Points, in no order, along strands that fork, close into loops and pass close to each other.
Points whose rows are less than 95.2 apart are linked; no others are. Some points are linked to none.
Pebo: [-12  13   9  -6  40  34  12  38  15 -46   2  -7   1   7  30 -21  -8 -15
  34 -11 -20   1   3 -23  14  17  47   3  39  21  21 -30]
teb: [-13  35 -28   5 -27  -9  -7   6  18 -14   2  41 -10  12  23 -27  11  15
 -29  29 -21   4  10  38  22 -14 -21  -1 -24 -11   7   8]
pul: [  0 -16 -10 -18  34  24  -5   6  16  -7  19  12 -14  11  35 -27 -34  -8
  16   4 -18  31  -4  -6   7 -19  18  21  39  34 -10  -2]
Lunu: [-49  -1 -19 -10   3 -28   5 -16 -14  27 -17 -33 -13  14  18 -23 -19   1
 -11  -7 -10   1   3  65 -16 -15  -4  -7   0  16  31   1]
Zizud: [ 10 -26 -12  38   8 -27   2 -32   8 -20  14   4  16 -33  10 -10   5  36
  -2  57 -14  35 -24   6   4  19 -10   5  -2   7   5   8]
gif: [  4  47 -15  -1   5  -1   4   0  27   5   4 -10   0  31  20 -19  15 -10
  18  11 -33 -18 -30  33  21 -11  19   8  22   2   7   7]
gim: [ -2  -4  -2  20   8  21  -2 -25   2 -41  24  32  12  -1  14   4   7  22
  36   7 -10  20   0 -19 -11 -14  -7 -16  28  -1   8 -13]
lavov: [ 15 -20  -8   8   3  -1   1 -56  11 -10  28 -22   7  -3  66  10 -22  -4
   8  17  -8  40 -12  24  -6  -5  -6   6  33  15  -1  -2]
zuf: [ 51 -30  38   0 -39  44   2 -14  28 -26  -8  -4   3 -11 -29  40  -7 -29
  30   0  27   8   2 -39 -39 -11   8  15 -11  -4 -13   8]
dazep: [ 17  13 -19  -1 -34 -12 -16  26  19 -18 -18  15 -42  13 -22   9  14  26
 -14  12  -3 -59 -12   6  25 -15  26 -12  -9  21  -9  19]
nutok: [ -1 -21 -17 -19  10 -17   7   7 -24  28 -13   4 -36 -18 -30 -31 -36  24
 -31   0   5 -12  -7  -6   3  -9   3  -8  15  14  -9  32]
Kep: [-16 -33  23 -14  13 -35  15   8 -18  19  -1  -3   4 -32  10 -35  -5   1
 -10   8  -5  29   4 -14  -1   7  26   7  20  13 -11  11]
lef: [ 25 -16  35  -1  -2  21   9 -26  22 -15  -9 -41  16  11  33  -1  -2 -28
  35  -6 -18   3 -22 -13 -12  -9  21   1  37   1   7  14]
Mota: [ 16  -6  25  22 -20   8   0   1  32 -34  -6  -5  11  14   6  -2  22 -17
  30  31   3  -8  -7 -14 -16  -5  25   3 -10  12  27 -11]
rulos: [ -1  18  -1   2  15 -19  12  -5   1 -22  11  -6  35 -14  54  -9  14 -12
 -11  19  -5  32   6  -3  12  -4   6  12   6 -12  12  -3]
Somu: [ 14  -7  19 -11   6 -10 -10  17   0  -6   6  13  26  -3  -8  47  31 -11
   5 -21   8   1  12 -29   8  -8   4   5   0 -15 -37 -10]
Famoz: [  2 -57  47  10 -33   7  -2  -1 -32  14   7  18  11 -32 -37 -11   6   2
  -5  -1   6  27  21 -31 -18   5 -13  -2  -8 -12 -29  16]
vatu: [-30  23  23 -16  16 -16   7   9 -22  22  -6 -22  34   7  22  15  18 -17
  -4 -20  16  17  12  19 -25   0  10  -6  -5 -10  17 -25]
Dugu: [ 16  -8  14 -28  24   1  16  20   8  16 -27 -45   0   6   5   8 -40 -27
 -21  -7  38   2   2  -3 -11   0  27  18 -19  10  17 -14]
Bulas: [-17 -19 -10   7   2 -22  -9  10  -9  -4 -26 -29   4 -17 -40  31   5   4
 -31  -3  35 -32  15   7   2  -6 -11  11 -46   9  11  -3]
dutu: [  9  -8  30 -15 -33  63  -6  35   2 -14   5  13  -9  14 -21  27  15 -34
  10 -36  22 -10  32 -54  -9  -7  11  -4  -7   8  -5  -7]
vide: [  8  -6 -19  13 -12 -50 -24 -26  -5   1  -9   5 -18 -24  19 -18  -6  40
 -44  30 -24  11 -11  30   4 -14  -8 -10   6   9 -20  39]
Piv: [ 18  -9  27  -3 -32  22   4   1  11 -32   2 -18  -7  -8 -43  45  18   5
  14 -12  31 -30  -5 -12  10  12  17 -16   3  -3 -18  -6]
Vupak: [ -6  -2  -2   2   3  40  17  13  -6 -12  -5 -16 -19  12 -33  -1 -31  19
   0  -1  34 -17   2  -1 -20   5   9 -16 -10  20  44 -18]
voler: [  3 -31  25 -20  15  40  13  16   2   2  -4   3 -11   8  -2 -15 -35 -14
  19  -9  15  21  10 -30 -29 -10  23   4   8  24  12 -12]
rabuz: [ 28  32 -33  -8  31  11  28 -16  -9 -40  42   1  -6 -30  27   6 -27  27
   5  19   3  40 -12  10   8   9  24   0  43   3   4 -13]
kugev: [-31 -15  59 -14  22  51  24  11   5  -5 -27 -38   6 -11  34 -19 -39 -19
  -8 -33   9  30  17 -35 -13  35  17   0  20  11  29 -11]
buram: [  8  -5  21 -42   5  -5   8   2  10  39  11 -18  15  22  47   0  -2 -46
  -3 -15 -14  38   2  24   9   8   1   8  12  -8 -28 -13]
Kede: [  8   9 -26  30  -4 -18 -29 -31  -4   9 -14  23  15  -5  -9  25  13 -13
   0   3  24 -20   9  -5 -27 -15 -68  20 -41 -30   9  16]
lofe: [-30  11  -7  35  -1  -3 -15   3 -11 -25 -12 -15  33 -28 -40  45  36   0
 -18 -15  55 -27  20   4 -17   0 -32  19 -51  -6  19 -19]
Lezaz: [ 14  -1  24  -3  14 -16  10  14 -25  39   5  -8  33 -10 -34  18   9  -9
   6   4  28  19  -3  -4 -23  15   8  11 -40 -21  -6 -22]
rivap: [  8  -3   4 -29   4  26   1  26  22   2   5  23 -36  21  10 -46 -14 -15
  17  -5 -21  -5 -10 -21  11 -22  32   7  41  34 -16  18]
kem: [ -8  12  -7 -18   1 -67 -17  -9 -19  39  -7  -3  15  -4  28  12  19 -19
 -29  -9 -22  22  14  41   5 -11 -11  11 -27 -28 -36   2]
nagi: [  8   5  26  13  12  30   8  25  15 -33  -1   2  15  10  11 -16  15 -18
  41   7 -12   4  -1 -44 -13  -4  43   6   6  13  28 -16]
nidi: [ 13 -30 -16  18  12  16  14 -10   1 -19 -10 -26  -3 -13 -36   2 -28  25
  -9  30  25  -7 -12  -4  -8  16 -13  -1 -24  10  41  -5]
Basug: [ -2  -8 -12  16   0   2 -23 -33 -20  -6  18  38   1   3  11   1  -6  34
  13   1  -1  16  -3   4 -26 -31 -29 -17  17  -4  -1   8]
Mipen: [ 19  45   9 -25  16   7  22  25   8  15  -3 -16   2  21   8 -19  14 -24
  17  -6 -16 -12 -25  -1   9  -3  41   1  27  -2   6   3]
ges: [ 13  47 -26  -5  -5 -14 -31 -22  10  41   3  14 -28  19  23 -32 -15  27
 -16   3 -42   1 -34  52   1 -25  -2  -3  31  12 -35  36]
Fani: [-27  19   1 -14  19 -28  38   1  -1  22 -13 -66  17  -5  11   1  -2 -11
  -9 -11 -12  -1 -12  31  28  34  15   0   1 -10  15 -15]
Nevi: [ 37  14 -19  30 -11  -9 -28 -28  43  -4  -4  61  11   3  26  11  10  -8
  16  24   4   3  -1 -24 -10  -4 -51  23 -19 -23 -18  13]
lunez: [-36 -18 -10  13  11 -29   6 -40 -23  11   0 -37  -2  -8  18  -5 -17  27
   1   5  -5   1 -14  49 -27  -5   0 -25  26  25  29   4]
totan: [ 16  27  35 -32   9  58  20  38   3 -38   4  -1  -5   3 -15  37   5 -16
  40 -45   6   2  13 -30 -10  27  38 -22  32 -10 -14 -43]
lezi: [ -2 -16  -3  -8   9 -46 -10 -17 -33  28  11  -3  19 -18  22  17   1   5
 -15   1   6  30   4  23  -5  -3 -12   4  -8 -14 -22  -3]
funo: [ 30  28 -27  16 -16 -11  -3 -24  28 -15   2   8 -19  23   6   6   3  26
   6  39   4 -20 -33  42 -15 -16   2  -7   7   8  16  10]
zup: [ 15 -16  30  13 -31  11 -25   7   0  26  -7   1  25  17 -16  15  30 -58
  -1 -18   8  -7  22 -24 -25 -12 -29  22 -36 -18 -10   6]
vozor: [-23  22   3   3  57  37  15  14 -11  -7   1 -24  35   7  21  19 -12 -13
   7 -34  -2  16  15 -20   4  29 -13  -6   6 -20  27 -41]
Vesof: [ -2   4  10 -26  37 -12  25  17  -9   1   8  -4   1 -34  30 -44  -6  -7
   6   7 -11  31 -13 -26   6   1  56  20  47  27  -5  17]
Kula: [ 31 -15  28   7 -27  24  17 -25   9 -20  -9 -37 -10  -6 -39  22  -2  12
  26  12  28 -17 -24   4 -26  10  20 -23   7   4  16   2]
mon: [ -9 -14 -30  12  15 -42 -15 -30 -47  23  -1  -3   0 -29  38 -44 -28  -4
 -37  18 -25  40   5  29   0 -10 -37  17 -13 -16  -3  36]
kal: [-46 -20  24  -7   7   7  -7   6 -34  24 -21  -6   9   3  15 -32  -8 -23
 -16 -32   5   7  30 -10 -35 -18 -15  -7  -2   1  21   6]
kugem: [ 16  10   1   9 -19 -46  -7 -12  -6  22   1   6   2 -18 -34  19  23  37
 -16  17  -2  -7 -18  21   8   8  -1 -13 -15 -17 -34  11]
sovo: [ -1 -11  43  27 -27  29 -23  -6 -37  20  -5  -2  34 -11 -29   9  25 -36
  -5 -29  40   7  29 -21 -60 -16 -35  14 -32 -21   4  12]
bodos: [  2 -52  23   9  -8 -34 -14  -3 -24  27   2  17   0 -27  -5 -36  -5   6
 -20  15 -25  26   7 -11  -2   1  -8   6  -1  -6 -35  28]
nim: [-24 -23 -20   5 -15 -45 -16 -24 -16   8 -22 -19 -21  -9   1 -17  -9  11
 -38   7 -19  -7  10  49  -8 -19 -28 -10 -10  -1   8  28]
Dusa: [-39  30 -14 -18 -10  -1  10  -1   2  24 -21 -26 -11  39   7 -19   1 -17
   0 -20 -17 -24   6  51  -3 -19  -4  -9  -9  -1  35  -1]
rinol: [ 15  24 -20  10   0 -13   6  14  41 -38 -13 -17   0  21  20  12  13  -7
  10  20 -17 -42 -20  14  42   8  24  13  -5  -1  15  -1]
kon: [ 17  33  15 -23   2   3  10  27  -2   1 -22 -22   2  14   1   9  15 -24
  -4 -21  16 -33  -3 -14  -4 -17  26  -6   4 -13  17   1]
Dega: [-12 -15   3 -18   0 -18   7  20  15   4 -11 -21   1  16   8   9 -17 -11
 -21  18  29   9  12  34  -4   3  17  15 -36  17  12 -32]
Loro: [  5  21 -25   5  14 -25  -3 -28 -16  43  32   4  -8 -28  13 -24 -12  45
 -15  25 -36  43 -34  45  28  25   1   4  18   8 -47  19]
Zulo: [ -4   9  13  21 -20 -45   1  -2  15   5  -3 -11  21   0 -17  12  47   6
   7  19 -16 -16 -13  12  17  14   8  -7 -23 -18  -5  -7]
gote: [ -6 -35 -26  -9  28 -41 -12 -14 -36  62  -7  -5 -30 -17  -6 -45 -50  11
 -21  -1 -25   9 -22  21  -8   2  -6  11  20  20 -23  36]
raro: [-28  23 -35  29   8  15   8  -8   7 -28  13   5  -7  15  -5 -17   3  39
  13  24 -14 -17 -12  31  12   3 -12 -13   5   7  45  -8]
ved: [-19 -29  66   9 -29  42  -8  -5 -26   9  -9 -14  22 -12 -10  -3  -3 -23
 -14 -32  38  31  37 -16 -52   0 -16  -1 -15  -8   9  -2]
Suse: [ 17  -6 -23  16 -13 -38 -23   3  21 -18 -20  -9  -3 -15 -36  50  21  10
 -27  18  29 -42  -3   8   7  -3 -11  20 -43   3  -8   8]
fori: [-24  25 -14 -14  22 -39  20  17   1  -6  -5 -25  17  -8  31   2  14  -5
 -17  -1 -18  -3   4  16  38   5  20   7   2 -11   3  -9]
gisal: [  3  24  28 -14   6  51   3  34  -4 -61  -5 -18  -8  -8 -26  57  -4  -2
  21 -49  41 -28  21 -15 -10  25  39 -17  21   4   1 -43]
Gusud: [  1  13   8 -13 -11  31  18  10   2 -56  10 -18  -9  -3 -18  42  -3  22
  11 -24  28 -30   7  12  21  27  20 -32  26  -6   1 -32]
dib: [  6   7  -9  10   3   5 -19  20  29 -22   4  34 -17  18  19 -16  12  10
  15  14 -38 -15 -12 -20  24 -23  25   3  21  21 -13  11]
ros: [ 11   7   7 -18  -5  24  26  -5  20 -31   1 -44  10   2  19  25 -26 -15
 -16  -1  30   2   5  17  22  25   0  -2  -2 -15  19 -22]
Gose: [  0  32 -43   3  32  -5  30 -13  -6 -25  33 -32   1 -21  47  -3 -24  15
 -13  27   3  26 -13  35  19  15  19  12  26  13  31 -12]
kek: [-22   0 -34 -15  47 -20  -6  32  -9  19  10  26  -1  14  -3  12 -10  14
   0 -14 -14  -1   6   0  26  -2   2   6  -7   3 -14 -27]
tuz: [ 13  -2 -18  21 -14 -21 -25 -14  27 -17 -28   2  -4  10  13   3  11 -12
 -13  11 -17 -40  -1 -13  13 -29 -22  13 -13  -7   9  28]
beso: [ -5 -53  26 -31   3  -1  -1 -11 -39  50  22  25  -4  -8   3  -7 -32  -1
   5 -24   7  47   8   7 -17  14 -14  -4  19   0 -51  -2]
rogup: [ 13  30 -12  21  -6  -7 -11  16  -7   6 -21  -8  15   0 -41  30  38 -24
  -1 -11  23 -49   4 -38  -8 -15 -11  18 -45 -15  17   9]
Pag: [ 10  21 -23  15   0 -14 -36 -28  -8  22   0  39   3  19  28 -17   1   1
  -2   4 -27   8  -7  12 -22 -36 -40   1   1 -20  -9  24]
Bab: [-15 -11   4 -32  -5  11   8  15   6  -5  -6  -5 -12  13  24 -15 -23 -16
 -26 -17   9  -3  23   4  21  -9  -7  -5  11   7   1  -2]
fovil: [-19   5 -24  -9  -9 -45 -14  12   0  46  -8  23 -26  27  -8 -21  -5   8
 -17  20 -22   5   0  62  -3 -17   3   7 -40  12 -10  -3]
laki: [ 21  17 -27  28 -11 -30 -23 -40  54 -13 -16  16  12   7  42  17  13  -9
  -2  20 -14 -15  -7   4  16  -1 -47  19 -11 -21  -6  19]
fer: [ -5   2   9 -19   9  55  15   8  -8 -27   9  13 -28   9  -7 -11 -37  14
  26  -8  25  13   9 -11 -39 -13  31 -21  24  27  29 -23]
rarev: [-19  -3  14 -44  14 -25  33   4   4  40 -18 -54  -2  -2  14 -11 -18 -26
 -10 -31  -2  -9 -14  14  21  34  25   5  28   7  -9  -3]
nuler: [-15 -26   8 -26  -9   6  -5   4 -28  42  20  48 -26  12 -11 -38 -23  14
  -5  -5  -3  29   3  13  -5   5 -13 -14  10   8 -33  -1]
gev: [  5  28 -15 -28  15  20  22   6  -9 -16  31  23 -13 -11  15 -27 -18  19
 -11   2  -2  25  -3   2  23   0  10 -10  37  -5 -11   6]
reko: [-34  32 -14 -19   7  19   6  30  -3  28 -17  -4 -12  40   4 -35   9 -36
  -5 -30 -30 -23  15  -1  19 -13 -11  -2 -13  -4  25  -1]
Bofur: [  1 -24  32 -14 -39  25 -15  25  -1  10 -15  -2 -26  22 -15   3  14 -30
  11 -35  10 -38  15 -42 -13 -22  26  -9  12  25  -9  15]
pav: [  4   7  22  12 -26  41  -7  44   7 -50   5   8  -2   3 -16  28  39 -20
  21 -18  10 -31  24 -54  15  17  30  -5  -9   6   7 -19]
Mukir: [  1   9  -8 -10  22   7  33 -11  14   3   8 -51  11   6  32  -7 -30 -15
  -7  13   1  23 -13  28  19  25  13  10   1   5  23 -21]
ruv: [  8 -23  14  20   3 -19  -5 -25  15   0  -4 -19  12   9  10  -7   4  -3
  24  21 -16   0 -22   5 -12  -8  10   3  12   9   8   5]
zelip: [ -3 -28 -24  -4  29 -35  15  -9  -9  19  18 -13 -14 -23 -14   7 -23  46
  -6  20 -11  15 -26  22  24  28  18  -5  13  23 -23  -6]
pagu: [ 35  11  33  15 -24  36   5 -17  21 -50   0   6  28 -29 -20  55  28 -23
  40  -5  52  10   8 -34 -48   2   0  13  -9 -22   0 -10]
rus: [ 33  54 -32  12 -10 -26 -19 -30  19  17  -8  12 -15  12   6   4   2  37
  -6  16 -23 -20 -42  35  -5 -23  -4  -5  14  -8 -16  32]
Mepo: [  6  11 -14  12  50  17  23   1  -3 -12  20 -10  26  -7  -3  16 -14   8
  25  -7 -14  11  -8 -22  19  29  -3   0  12 -17   8 -27]
netoz: [-16  -9 -10 -15  15  24  -7 -13 -40  25  21  33  -7  17  14 -22 -28   8
   7 -16  11  29   6  11 -25 -21 -26 -14  17   3   2  -6]
rali: [-16  36 -23   4 -26  12  11  12  -4  -4   2  20  -6   9 -11 -28  14  -6
 -26   8  -4 -13  17   4  26  -5 -30  -4 -38 -28  25   6]
pege: [-14  -1  -4 -16  46  37  13  19  14 -34  29   9 -13  -3  15 -27 -26   0
  47  -4 -22  21  -7  -9  14  14  45  13  63  43  -1 -24]
vam: [  9  -6 -33  18  39  -9  19  -6   4 -15  31  -6  12 -18 -15  21 -18  39
  15  24 -13  17 -21   4  30  39   1   3   5  -1  -5 -29]
lafir: [  9  15   3  49 -51  10 -15 -10  10  -8  -8   5  14  -9 -39  21  54 -22
  15   5  25 -42   9 -49 -12   7 -31   7 -31 -13  19  19]
noneg: [-30 -27  55 -13  16  40  11  27  -2 -21 -33 -23   6 -14  19   4  -4 -18
  10 -48   4  -5  22 -63 -12  15  30  -5  32  16  11   0]
Labe: [ 43   0  -1  14   2 -15 -17  13  14  -4   6  33  10 -14 -44  48  28   5
  14   7  15 -17  -4 -43   0   0   7  19 -26  -9 -33  -6]
fef: [ -2 -12  37 -15  -6 -28   2 -19 -23  16   6 -26  27 -16  19  28   9 -10
  -5 -10  32  34   6  21 -33  -4  14  -4  10  -2 -15 -10]
Bimu: [-12 -10  -7  44  -5 -16 -23 -22 -20   8 -16  -5  35 -24 -31  23  24 -16
  -6   0  46 -13  17   4 -37   3 -62  26 -63 -20  16  -1]
noda: [  0  17  -3  42 -34  20   6 -12   7 -29  12  13   7  -7 -45  15  36  20
  23  16  15 -31   0 -23   1  27 -22 -20 -17 -15  25  -6]
Lim: [-13   3  -3   6 -22  -2 -23  15  17   4   9  44  -8  25   6 -16  21   6
  -2   9 -29  -3  10   0  20 -16  -4  -8 -12   8 -17  -2]
Dize: [  8  30  -8 -32 -15   1  12  31  -6 -13   9  32 -26  -4  -9 -12   6  21
 -26   1  13  -9   6  -5  24 -11  23 -18  13  -5 -12   7]
vize: [-23   0   9  16 -18   7  -7   5 -24  -6 -11   7  17  -4  -2 -23  17 -17
 -23  -6  10  -4  31 -25 -11 -17 -26  -3 -32 -18  28  11]
fov: [ 32  -7 -18 -12  -5  21   5  -1  37 -58   3  -5 -11  10  18  34 -22  -3
  -1  13  25 -10  -1   6  15  -1   4   7   3   5   7 -18]
Bek: [  7  18 -20   6  18  -7   3  26  -8  17  19  30   1  11 -39   9   8  28
  14   6 -13  -7 -12 -10  18  13   4  -7 -17 -14 -14 -22]
Ganen: [ 25 -26  -1  -2 -21   0  -6 -14  10   9   8   9  -4   7 -13   6 -15   0
 -14  24  16  14  -1  16   4   5 -30   5 -32 -12 -12  -3]
seso: [ 33   0   1   4  13  -2   5   9  -8  11  18  30  -1 -12 -55  18  12  26
  29   6  -5   4 -15 -43   0   2  20  -2  -6 -13 -31  -1]
gori: [-52   0 -28  20  13   5  -6   3 -19   7   6  19  -4  18 -13 -16   2  28
   9  -2 -19 -16   7  13   3 -13 -21 -18 -10   7  28 -11]
vuka: [-14 -30  22 -45  11   9  21  -4  -7  43  27   6  -1   1  34 -15 -30 -18
   6 -20   0  58   5  10  -2  29   6   3  32  10 -34 -19]
vebet: [-16  26  -7 -39   4 -19  26  29 -20  26  -1  21 -27  -8 -16 -49  -2  15
 -17  -3   8  -6  -6   1   7  -5  33  -8  19  12  -1  17]
Dab: [-28   0 -20 -19  -8 -47  -2  10   7  15  -8  -4  -3  17  12  19   2   2
 -21  13   3   9  15  68   5  -7   5   7 -41   6  -2 -27]
Radiv: [ 34  -6 -30   8  -5 -18  -1 -11  27 -47 -12  -6  -6 -20  -2  42  -1  19
 -25  32  31 -20  -6   6  19  10 -11  10 -15  -3   3   4]
fida: [ 29  11 -43  34   5  -4 -12 -16  30 -17 -15  24  -2  -3 -15  26   1  -6
  13  28  46 -35   0 -23 -21   1 -46  24 -37  -8  35   8]
Figo: [  8   7 -16  -6  -3 -34   5  -3   2  32  14   8 -18  -8 -20 -10  -7  51
 -19  30 -21  16 -29  44  29  21  11 -10  -1   6 -34   7]
begaf: [-20  12 -25 -15 -23 -13 -14  11   5  12 -14  16 -22  11 -17   5   7   8
 -41 -19 -25 -29  17  15  54  -8 -28 -11 -23 -16 -30  14]
mem: [ 11  27 -20   0 -23  -1   3  24  27 -13 -13  -8 -15  29 -21  27  18  -7
   0   5   5 -57  -5  10  28   3  12   1 -29  -6   9  -9]
koz: [-15 -24  -2   4   1 -19   4 -19 -14 -30   7  -6  -2 -20  26  -8  -5  33
 -17  27  15  18   0  23 -15 -11  14 -18  19  26  20   4]
Tetu: [-19   3  16  -6  -3  21   0  40   5 -40  -8  -9  -1   8   5  14  27  -8
  13 -29  -7 -46  13 -35  31  11  27 -18  16   5   4 -11]
nor: [ -9   1  -9   0 -22 -29 -36  -6 -22  55  -8  26 -28  30 -11 -35  -8  -9
 -15  -9 -41   4   6  41 -14 -13 -32  -6 -27 -14 -29  21]
gidin: [  0 -25  18  30 -28  25  14  -9  -3 -21 -15 -28   9 -28 -48   7   4   7
 -19  18  43  -9   8 -14 -11  25 -20  -5 -39  -1  34   0]
Gug: [ 23   4 -36  30  32  21   0  -6  31 -31  -5   7   8  15   2   8 -17 -13
  28  19   6 -20  -5 -32  -4  -3 -21  26 -13  -3  37  -7]
Fifu: [ 12  17  -6  22 -29 -24 -47 -10 -19  43  -3  56   0  17  -8 -11  20  -1
  -8   0 -23  -1   7   3 -25 -19 -40  -5 -32 -25 -33  22]
namus: [-22   4 -38 -15   6 -21 -18   7  -5  21 -11  29 -27  -2   9 -26 -21  24
 -46  -5 -38   1   9  19  47  -6 -27   0 -10  -3 -38  21]
pibik: [ 16 -17 -26  34  21 -22  -3 -35  10  -7  23  16  17 -14 -11  37   1  41
  25  28   0  13 -24   4   1  25 -24  -1  -6  -4 -10 -16]
tobak: [-11  -7  37 -14  28  44  20   7   1   8  -6 -12   9   3  35 -24 -41 -22
   6 -12  14  55  13 -15 -38   8  19   9   8  13  32 -23]
zipa: [-24  19  11 -37  11 -44  -3   4 -29  55 -15 -19  19  13  23   0  21 -40
  -6 -33 -11  15  11  33 -24 -12  -2   1  -4 -19  -8  -5]
Fevan: [ -5 -23  21 -24   8  26   6  28  -4 -48 -16  -9  -9 -21  11  16  -5  -4
   2 -34  17 -21  19 -51  12  -8  30 -10  32  12  -4   8]
Voset: [  6 -31 -21   3  20 -28 -15 -35 -35  33  16  -4 -12 -20  42 -25 -43   9
 -21  10 -19  43 -10  20  -9  -9 -16  15  25  15 -28  29]
mifon: [-38   1   2 -26  15 -20  14   2  16  46 -12 -39 -10  18   6 -35   0 -24
  12 -25 -41 -25 -23  22  32  19  15   6  37  19 -13  10]
mika: [ 48   0   7  14 -39  16 -19 -11  28   0  12  61   6   5  -7  18  21 -16
  16  16  17  12   9 -34 -20  -4 -30  17 -26 -21 -26   7]
kes: [-14   3  -7 -10   2 -29 -15 -12   5  42  -2  -7 -17  16  11 -30  -4   1
   0 -10 -52  -7 -21  33  17  -6   1  -3  33  14 -29  25]
nuzi: [  2  13  27   2  24  50  10  14  -7 -43   2  -9  37 -16   5  42  11 -14
  12 -40  13  14  25 -49  -7  21  -8  -5  11 -29  12 -28]
sel: [ -7 -45  45  21 -39  18   3  -6 -24 -12   6  -4   5 -35 -52   4  20  16
  -7   4  33  10  17 -17 -26   7   1 -17 -13   7   3   5]
Zaru: [-33  -5 -46   3  36 -13 -21  -4  -9  44  10  20 -16  -1   7 -34 -30  26
 -12   3 -54  21 -13  33  45   9 -27  17  -5  13 -34  10]
dono: [ 15   0  20   3   4  16  11 -13   7 -27  20  16  34 -12  29   5  23  -9
  21   4 -15  34   3 -29   4   3  -4   2  22 -27  -7  -3]
ged: [ 31  20  -5   6 -17  13  19 -28  18 -28   4 -23 -10   5 -14  10  -2  20
  21  25  13 -19 -36  23  -5   5  11 -20  18  -5  24   4]
lun: [-44  -2 -29 -11  48 -12   6   8 -21  43  16   5  -5   5   4 -35 -23  12
   6  -3 -21  19  -8  30  17   9  -1  11   1  19   1 -14]
busu: [  0 -24  31 -27  12  -5  -9  12  -1  34   5   6  25  16  20  19  21 -36
  10 -28 -17  23  10 -12  -1  -1  -2   4  10 -12 -37 -16]
viv: [ 17 -23  -8   3 -10 -25  -8  -5   0 -26  -6  16 -23 -26   7 -21  -5  41
 -35  47   4  10  -9   9  -7 -21  15  -9  10  28   5  28]
vemut: [-15  22  -9  32  -6  26  16   6  -1 -46  10   1  -4  -1 -20 -17  21  26
  18  12 -11 -30  -7 -19  19  12   9 -26  11  -2  35  -3]
rebaz: [ 14   1   8  18 -38  18  -3  -3  11  18   0  -3 -23  21 -31 -39  12 -10
   7   7 -36 -30 -18 -19  18  -2  -1 -11   5  -1  -1  32]
nagut: [  2  15  27  23  -3  27  12 -14   8 -48   7 -10  43 -25  -6  42  22  -1
  17  -8  37   8  14 -18 -12  32 -18  -3  -8 -32  12 -28]
saf: [ 31 -12  11 -16 -16  -3 -12  15   1  10 -13   3 -19  13 -21  11  -1 -10
   1  -4  16 -24  -2 -20 -17 -32  24   0   0  12 -11  13]
bilen: [ -8 -23  15  16 -26  49   4   0  -4  11   3  -4 -11  16 -32 -23  -3 -11
  13 -16 -15 -16   7 -41   7   7 -16 -17   1   0  14   9]
vit: [  1  12   3   8 -28   3 -17   9   0  -1 -20   2 -12  18   4 -25  26 -19
  -5 -14 -28 -45   3 -32   7 -36  -1 -10  13  -1  10  38]
Tufiv: [-35  -6 -16   7 -15  21  -7  20 -15  10  -1   7 -22  21 -32  -2   6  10
  -1 -26  -2 -42  17 -18  15  -8 -15 -22  -9  12  14  -5]
Kipu: [ 48 -20  41   0 -37  31  -4  -9  15  12   0  12  20   7 -10  16  14 -45
  24  -6   7  18   9 -37 -36 -11 -12  18 -11 -24 -17  12]

A piece is all that can be reached along the links. How many separate loops has the piece of each point below (a circle has one, a figure eight two, a Y none), and how many tips (points with one link)?
rali | loops 0, tips 2
lofe | loops 0, tips 5
Fevan | loops 0, tips 2
nim | loops 1, tips 1
zuf | loops 0, tips 5
fef | loops 1, tips 0

A tip is a point with one link. Name the tips that can be reached along the links from each point below, in the order of the rows.
dib | lef, kal
Somu | Dugu, totan, mon, begaf, Gug
mem | dazep, Vesof
lunez | reko

How many points has the smallest loop of links through each point below? Write - if it is on no loop.
zuf | -
Fani | -
vide | 6
dib | -
zipa | 5
